Each row is a point on a tangle of strands that fork, close into loops and nearly touch. The rows are in no order.
Points whose rows are less than 29.9 apart are linked; no others are. Some points are linked to none.
Q_534: [-12  -1 -19   7 -18  -8   4   4 -22  -5   0   7   6  20   5 -11  -1 -10
  10 -18  10  -8   5  -1   2  27]
Q_474: [ 11   8  -3  11   2  19 -20  -3  -6 -10  -5   4  -9  -1   2   2 -14   3
  -8  -7   1   1  -2  -2  11 -17]
Q_966: [ -2 -18 -15  -2 -18  -5  16   7  11   5  -2   0   8   1  -8 -10  -2  -5
   8  -6  10 -13  -7   1   1  12]
Q_562: [ -4   0   3   3   1  -1  11  -5 -20   4  14  19 -24  11   1  19 -12  -3
 -26 -26 -14 -13   4 -10  -3  -1]
Q_49: [ 10  -4  13   1  -7 -26  18   1   8  14   3  -8  24  -2   8   6   9  -8
  13  17   7   9  -2  -3 -26   7]
Q_93: [  0  -7   8   6  -1 -16  20  -9 -11  12  18  21 -23  24   6   7   3 -11
 -21 -19 -10 -18  15  -1 -10   6]
Q_524: [ -6  -3  -1   3   2   7  -4  -1  -9  -2   3   6 -18   2  -4  11 -19   3
 -18 -13  -6  -2  -8 -13   5 -10]
Q_328: [ -1   8   0   1   7   3 -13  -4  -1  -9  -8  -8   6  -1   8  -4   8   3
   6  10   0  11   3  11   4   2]
Q_782: [  3   7  15 -10  15   7  -3   1  23   5  -5 -22  10 -16  -2  -2  17   8
   9  21  -4  10   2   9  -5  -6]
Q_53: [  1  -9   8  -6   0 -17   9  -2  14  10   3  -5   8  -5  -4   5   3   0
   3  17   5   9 -10  -4  -6  -4]
Q_329: [-10   1   1  -3   2 -14  -6  -6  -8   1   5   7  -7   4   6   6  -4   3
  -5   6   3   6  -3  -6   4   0]
Q_869: [ 26  -8   4  10   2 -12  15   1   3  13  -3  -2  22  -4   4  11  -4 -19
   7   6  -4  -3  -2   2 -15   6]
Q_578: [ -3  -1  13 -12   7 -13   3  -4  13   7   0 -10   6 -12  -3   3   8   7
   5  21   0  13  -5  -1  -5  -8]
Q_467: [ -1  16   5  -8  15  28 -13   7  19 -12  -4 -18   2  -1   2 -14  20   9
   8  13  -4   2  11  19  -1   2]
Q_186: [ -5   3   8  -5   9 -22   1  -9  -8   1   9  13  -4  -2   2  10  -5  -2
  -9   7  -3   7   1  -5  -3  -4]
Q_107: [  4  16   1   3  10  27 -19   0   5 -17 -11  -5  -2   0   7 -10  10   9
   2   6   2   3  10  15   7  -7]
Q_554: [-19  -3  11 -10   0 -15  -1  -1   3   5  10  -1  -9   4  -5  -5   5  11
  -1  15   3  10  -8  -9   2  -5]
Q_148: [ -4 -19  -1   2  -7 -11  17   1   8   9  11   8 -11   5  -7   8 -11  -7
 -13  -9   0 -13 -10  -5  -4   2]
Q_656: [  8  14  18  -8  19   1  -7  -5  11  -8 -10  -6   5 -20   1   2   9   2
   2  18   0  17  13  11  -2 -11]
Q_632: [ -2 -16   7  -4  -6 -17  16   0  15  16   8  -4  -2  -2  -6   6  -4  -3
  -5  11   4   1 -12 -10  -7  -5]
Q_781: [-19   1  -2  -3  -7  -5  -6   0 -18   6   9  12 -15  12   4   1  -5   3
  -8 -17   4  -6  -6 -18   9   5]
Q_400: [ 5 -5 -5  7  2 -9 -1 -4 -5  0 -2  1  7  4  7  5 -3 -8  2  6  2  2 -3  4
 -1  7]
Q_258: [-15  -4 -18  -2 -20   2   1   8 -15  -1  -3  12   1   6  -4 -15  -4  -5
   8 -25   9 -18   5  -7  14  15]
Q_167: [  4 -13 -14  -3 -10  10   3   7  14   3  -7  -8   7  -8 -10 -10  -1   4
   7   2   4  -7 -10   3   5  -1]
Q_651: [-14   3  -6  -7  -1  22 -14  12  -5  -2  -1  -3 -13  -2  -9 -14  -4  20
   2 -13  -2  -3  -9  -9  19 -10]
Q_115: [-15  -1   6  -1 -13  -6  10   0 -11  11  23  22 -30  25   5   0   0  -6
 -19 -42  -3 -21  11 -18  -1  11]
Q_477: [ -6   1 -12   5  -5  -6  -4   0  -8  -6  -4  -3   8  10   8  -5   2  -1
  10   0   6   3  -2   7   1  15]
Q_139: [ 13   4  13  -3   6 -16   6  -4   9   6  -6  -8  22 -17   5   8   5  -5
  11  17   2  12   2   2 -15  -1]
Q_691: [  7   6   6  -2  11 -19  -1 -10  -9  -4   0  10   6  -9   3  11  -4  -6
  -2  12  -3  10   6   3  -4  -3]
Q_274: [ -7  -4 -17   6 -18  -3   2   4 -21  -2   2  16   0  16   3 -10  -4 -13
   4 -30   6 -17   8  -5   6  24]
Q_730: [ 15  14   9   3  11  21  -8   2  22  -6 -11 -23  15 -10   5  -6  19   0
  13  15   0   6  12  17 -11  -3]
Q_440: [  4   4  -3   8   1  25 -16   0   0 -12  -5   0 -15  -4  -4  -2 -13   8
 -11  -6  -1   1  -5  -4  10 -21]
Q_590: [ 10 -19   3   3  -5 -16  27  -4  11  16  12   6  -5   6  -3  12  -6 -14
 -13  -7  -5 -16  -3  -1 -11   4]
Q_564: [ -6  19   6  -7  11  26 -25   3  -3 -13  -6  -8  -7   1   8 -10  10  15
   1   2  -1   6   6   7  13  -6]
Q_351: [ 10  12  16  -6  13  11  -1   3  21   2  -8 -24  16 -15   4  -1  21   4
  12  18  -1  10  11  14 -14  -3]
Q_60: [-19   6   0  -8   2  16 -15   7 -13  -1   0  -2 -16   3  -3  -8  -5  19
  -2 -13  -1   3 -10 -14  18 -10]
Q_157: [-16   5   1  -2   0  -7 -12  -4 -17  -2   4   9  -9   6   9   1  -4   4
  -6  -4   2   3  -4 -10   8   2]
Q_848: [  7  -7  -7   8   0  -3  -2  -3  -6   1   1   7   1   4   3   5  -8 -11
  -3  -3   0  -6  -4   0   4   6]
Q_756: [-13 -12 -15  -2 -22 -10  11   5   2   3   0   2   8   9  -6 -16   2  -5
  11  -6  13 -11  -2  -1   0  17]
Q_353: [ 13  10  20  -8  18 -10   2  -4  14   0  -8  -5  10 -29  -4   6   6   0
   5  16  -1  17   8   4 -10 -15]
Q_569: [ 13  12   5   7  11   5 -11  -4   0 -11 -13  -9  13  -5  10   0  10  -5
  10  15   3  14  10  18  -5  -1]
Q_324: [  5  -6   2   5   5  -8   6  -7  -4  -3   7  11 -10  -4  -3  18 -16  -4
 -17  -1  -9   1  -4  -4  -3 -11]
Q_702: [  0   0   8  -1   8   6  -6  -2   8  -6  -4  -7  -8 -15  -8   6  -5   9
  -7   8  -6  12  -7  -1   4 -21]
Q_439: [-21  11   9 -12   8  10 -19   4 -13   0   1  -4 -11   2   2  -6   2  22
  -1  -3  -4   7  -6  -9  15 -10]
Q_619: [  8  12  -1   0   9  21  -9   4  18 -10 -10 -18  11  -5   3 -10  17   4
  10  12   1   5   7  17  -2   1]
Q_588: [-10  16 -15   1  -3  13 -13   4  -9 -13  -8 -10   7   8   9 -14  11  11
  14   0   2   4   6   9   6  14]
Q_410: [  8  -2 -11   8   1   9 -11  -3  -7  -4  -4   5  -4  -1   2   3 -11  -3
  -7  -7   0  -2  -4  -2  10  -4]
Q_581: [  5 -17  -9  -2 -13  -1  13   6  18  11  -4  -6  11  -4  -8  -5  -4  -2
   7   1   7  -7 -14  -1   2   4]
Q_277: [ 22  -1  -6  13   1   9  -8  -2  10  -5 -10  -5  10  -7   2   2  -3  -8
   5   7   2   1  -3   5  -1  -6]
Q_714: [ -2  -4   3   7  -1  -5  17  -9 -18  11  16  18 -27  18   3  15  -5  -3
 -26 -27 -14 -19   9  -7  -6   3]
Q_113: [ 20 -15  -2   9  -1 -15  17  -3  -3  12   3   7  12   8   2  12  -4 -22
   1   1  -4  -7   1   6 -15  12]
Q_528: [-16  -9 -18  -5 -22   1   6   7  -5  -1  -3   5   5   2 -10 -16  -2   1
  12 -13   9 -13   0  -5  11  14]
Q_796: [ 20  -8   8   6  -3 -22  17   0   3  15  -1  -4  28  -2   8   8   3 -14
  13  10   0   5  -1  -1 -23   9]
Q_811: [  6  -3 -16  -2  -7  18  -3   9  17  -3 -10 -13  14  -6  -6 -14   6   4
  13   5   3  -7  -3   8   4   0]
Q_38: [ -9  -7 -17   6 -22 -12  13   4 -12  -6   0   4  12  17   0 -11   1 -11
  12 -10  13  -7   2   3  -1  27]
Q_925: [ 27  -2   7   8   9  -5   4  -4   9   2  -5  -1  12 -20  -3  17  -9 -11
   0  10  -4   5  -1   1  -9 -14]
Q_458: [  5  12  14  -6  17  -3  -9  -9   1 -10  -9   3   2 -16   2   6   2   2
  -2  14   1  18   8   7   1 -11]
Q_320: [  9  -8   3   4   7  -3  11  -4   3  -2   2   3  -7 -13 -12  19 -18  -5
 -19   4 -11   1  -6  -5  -8 -16]
Q_405: [  2 -11   7   4  -1 -16  27 -11  -3  14  19  19 -19  16  -2  12   0 -12
 -21  -8  -9 -14   8   1 -13   0]
Q_509: [ -7 -17   4   3  -5 -12  23  -6   2  10  17  12 -22  13  -5  10  -9  -8
 -24 -15  -6 -14  -1  -6  -7   1]
Q_753: [ -2   7   4  -3   9   1 -12  -5  -3  -7  -5  -2  -2  -5   5   1   1   6
  -2  10   0  13   2   5   7  -5]
Q_529: [ 17  15   9   6  14  -5  -8  -6 -12 -14 -14  -2  16  -5  10   2   6 -10
  13  13   0  21  15  17  -7   2]
Q_777: [-12  17  10 -10  12  26 -26   6  -7  -9  -1  -5 -14   0   4  -8   4  21
  -3  -4  -4   6   1  -1  15 -14]
Q_647: [ 18  -6   9   3   6  -4   9  -3  13   4  -1  -4   2 -19  -8  18 -12  -4
  -8  10  -6   7  -9  -2 -10 -19]
Q_663: [-24  -4  -5  -6 -12  -8  -2   3  -5   5   7   4  -5  14   0 -13   5   7
   4   1  11   1  -6 -11   8   8]
Q_973: [ 31   3   5  12   6   3  -2  -3  14  -1 -11  -6  15 -15   1   8  -2 -15
   7  10   0   7   2   6  -8 -14]
Q_755: [ -6 -17  -2   0  -7  -8  12   2   9   8   8   1 -11   0 -10   5 -10   0
  -9  -1  -1  -4 -12  -9  -1   0]
Q_864: [ -3  -1  13 -10  11   0  -3   0  16   1  -3 -15   1 -13  -5   0   9  12
   4  19  -4  11  -5   4   0  -9]
Q_602: [-13   9 -18   3  -8   1  -4   5 -12 -10  -6 -11  11  14   7 -12  10   9
  15  -1   4   4   4  10   0  21]
Q_668: [  8   6 -10  -1   0  20  -5   8  21  -5  -8 -20  14  -5  -3 -13  14   7
  14   9   0  -2   0  14   0   2]
Q_785: [  2  -2   2   6   6  -8   8 -10 -15   4  12  19 -17   4   1  19 -14  -5
 -23  -9 -13  -6   4  -4  -6  -4]
Q_606: [ 25   0  -9  18   0  11 -10  -1   0  -7 -10   3   7  -2   3   2  -8 -15
   3   1   0  -2   0   8   2  -2]
Q_271: [-19   1   3  -5 -11  -7   0   2 -16   8  18  14 -23  17  -1   2  -8   4
 -14 -22   4  -8  -6 -26   7   2]
Q_941: [-14  14 -14  -6  -3  23 -14  10  -2 -13  -5  -8   4   5  -1 -19  11  17
  11  -3  -2  -6   8   6  13   7]
Q_288: [-19   4 -16 -11 -12  16  -7  11  -4  -4  -2  -3   4   2  -9 -22   8  16
  12  -5   2  -9   2  -2  15   7]
Q_295: [ 15  10   8   4  14 -12  -4  -9 -14 -11  -8  10  12  -6   6   9  -1 -12
   3  13  -3  14  12   9  -5  -4]
Q_243: [ 14 -11  -6   3  -6  -6   8   1  14  11  -4  -8  18  -4   1   3  -1  -4
  10   7   5  -1 -11   2  -7   6]
Q_626: [-17   0   4  -3 -10  -8   9   0 -15  10  20  18 -27  19   3   5  -5  -4
 -18 -32  -1 -15   1 -21   1   6]
Q_773: [-24  -2 -11  -9 -13  -1  -3   8  -6   1   4  -2  -3   7  -6 -17   6  14
  11  -3   7  -3  -5  -9  11  11]
Q_958: [-12   2  -8  -9  -3  30 -11  16   1  -7   0  -6  -8  -5 -14 -20   1  20
   6  -8  -4  -7  -5  -4  19 -12]

A piece is all that can be reached along the links. How many separate loops has the piece of each point below (a circle has one, a figure eight two, a Y none), and how many tips (points with one link)?
Q_651 -> loops 0, tips 2
Q_167 -> loops 1, tips 4
Q_474 -> loops 0, tips 2
Q_691 -> loops 0, tips 2
Q_796 -> loops 0, tips 2

A tip is a point with one link. Name the tips that can be reached along the links from each point below, in the order of the rows.
Q_730 -> Q_467, Q_590, Q_606, Q_243
Q_796 -> Q_49, Q_113
Q_477 -> Q_440, Q_663
Q_651 -> Q_107, Q_958
Q_186 -> Q_115, Q_353

Name the points in between on the shortest way along the links from the first point to the second, in order.
Q_619; Q_590 -> Q_730, Q_351, Q_782, Q_864, Q_578, Q_53, Q_632, Q_755, Q_148
Q_588; Q_474 -> Q_602, Q_477, Q_400, Q_848, Q_410
Q_958; Q_564 -> Q_651, Q_60, Q_439, Q_777
Q_753; Q_626 -> Q_328, Q_569, Q_529, Q_295, Q_691, Q_186, Q_329, Q_157, Q_781, Q_271
Q_528; Q_864 -> Q_756, Q_966, Q_581, Q_167, Q_811, Q_668, Q_619, Q_730, Q_351, Q_782
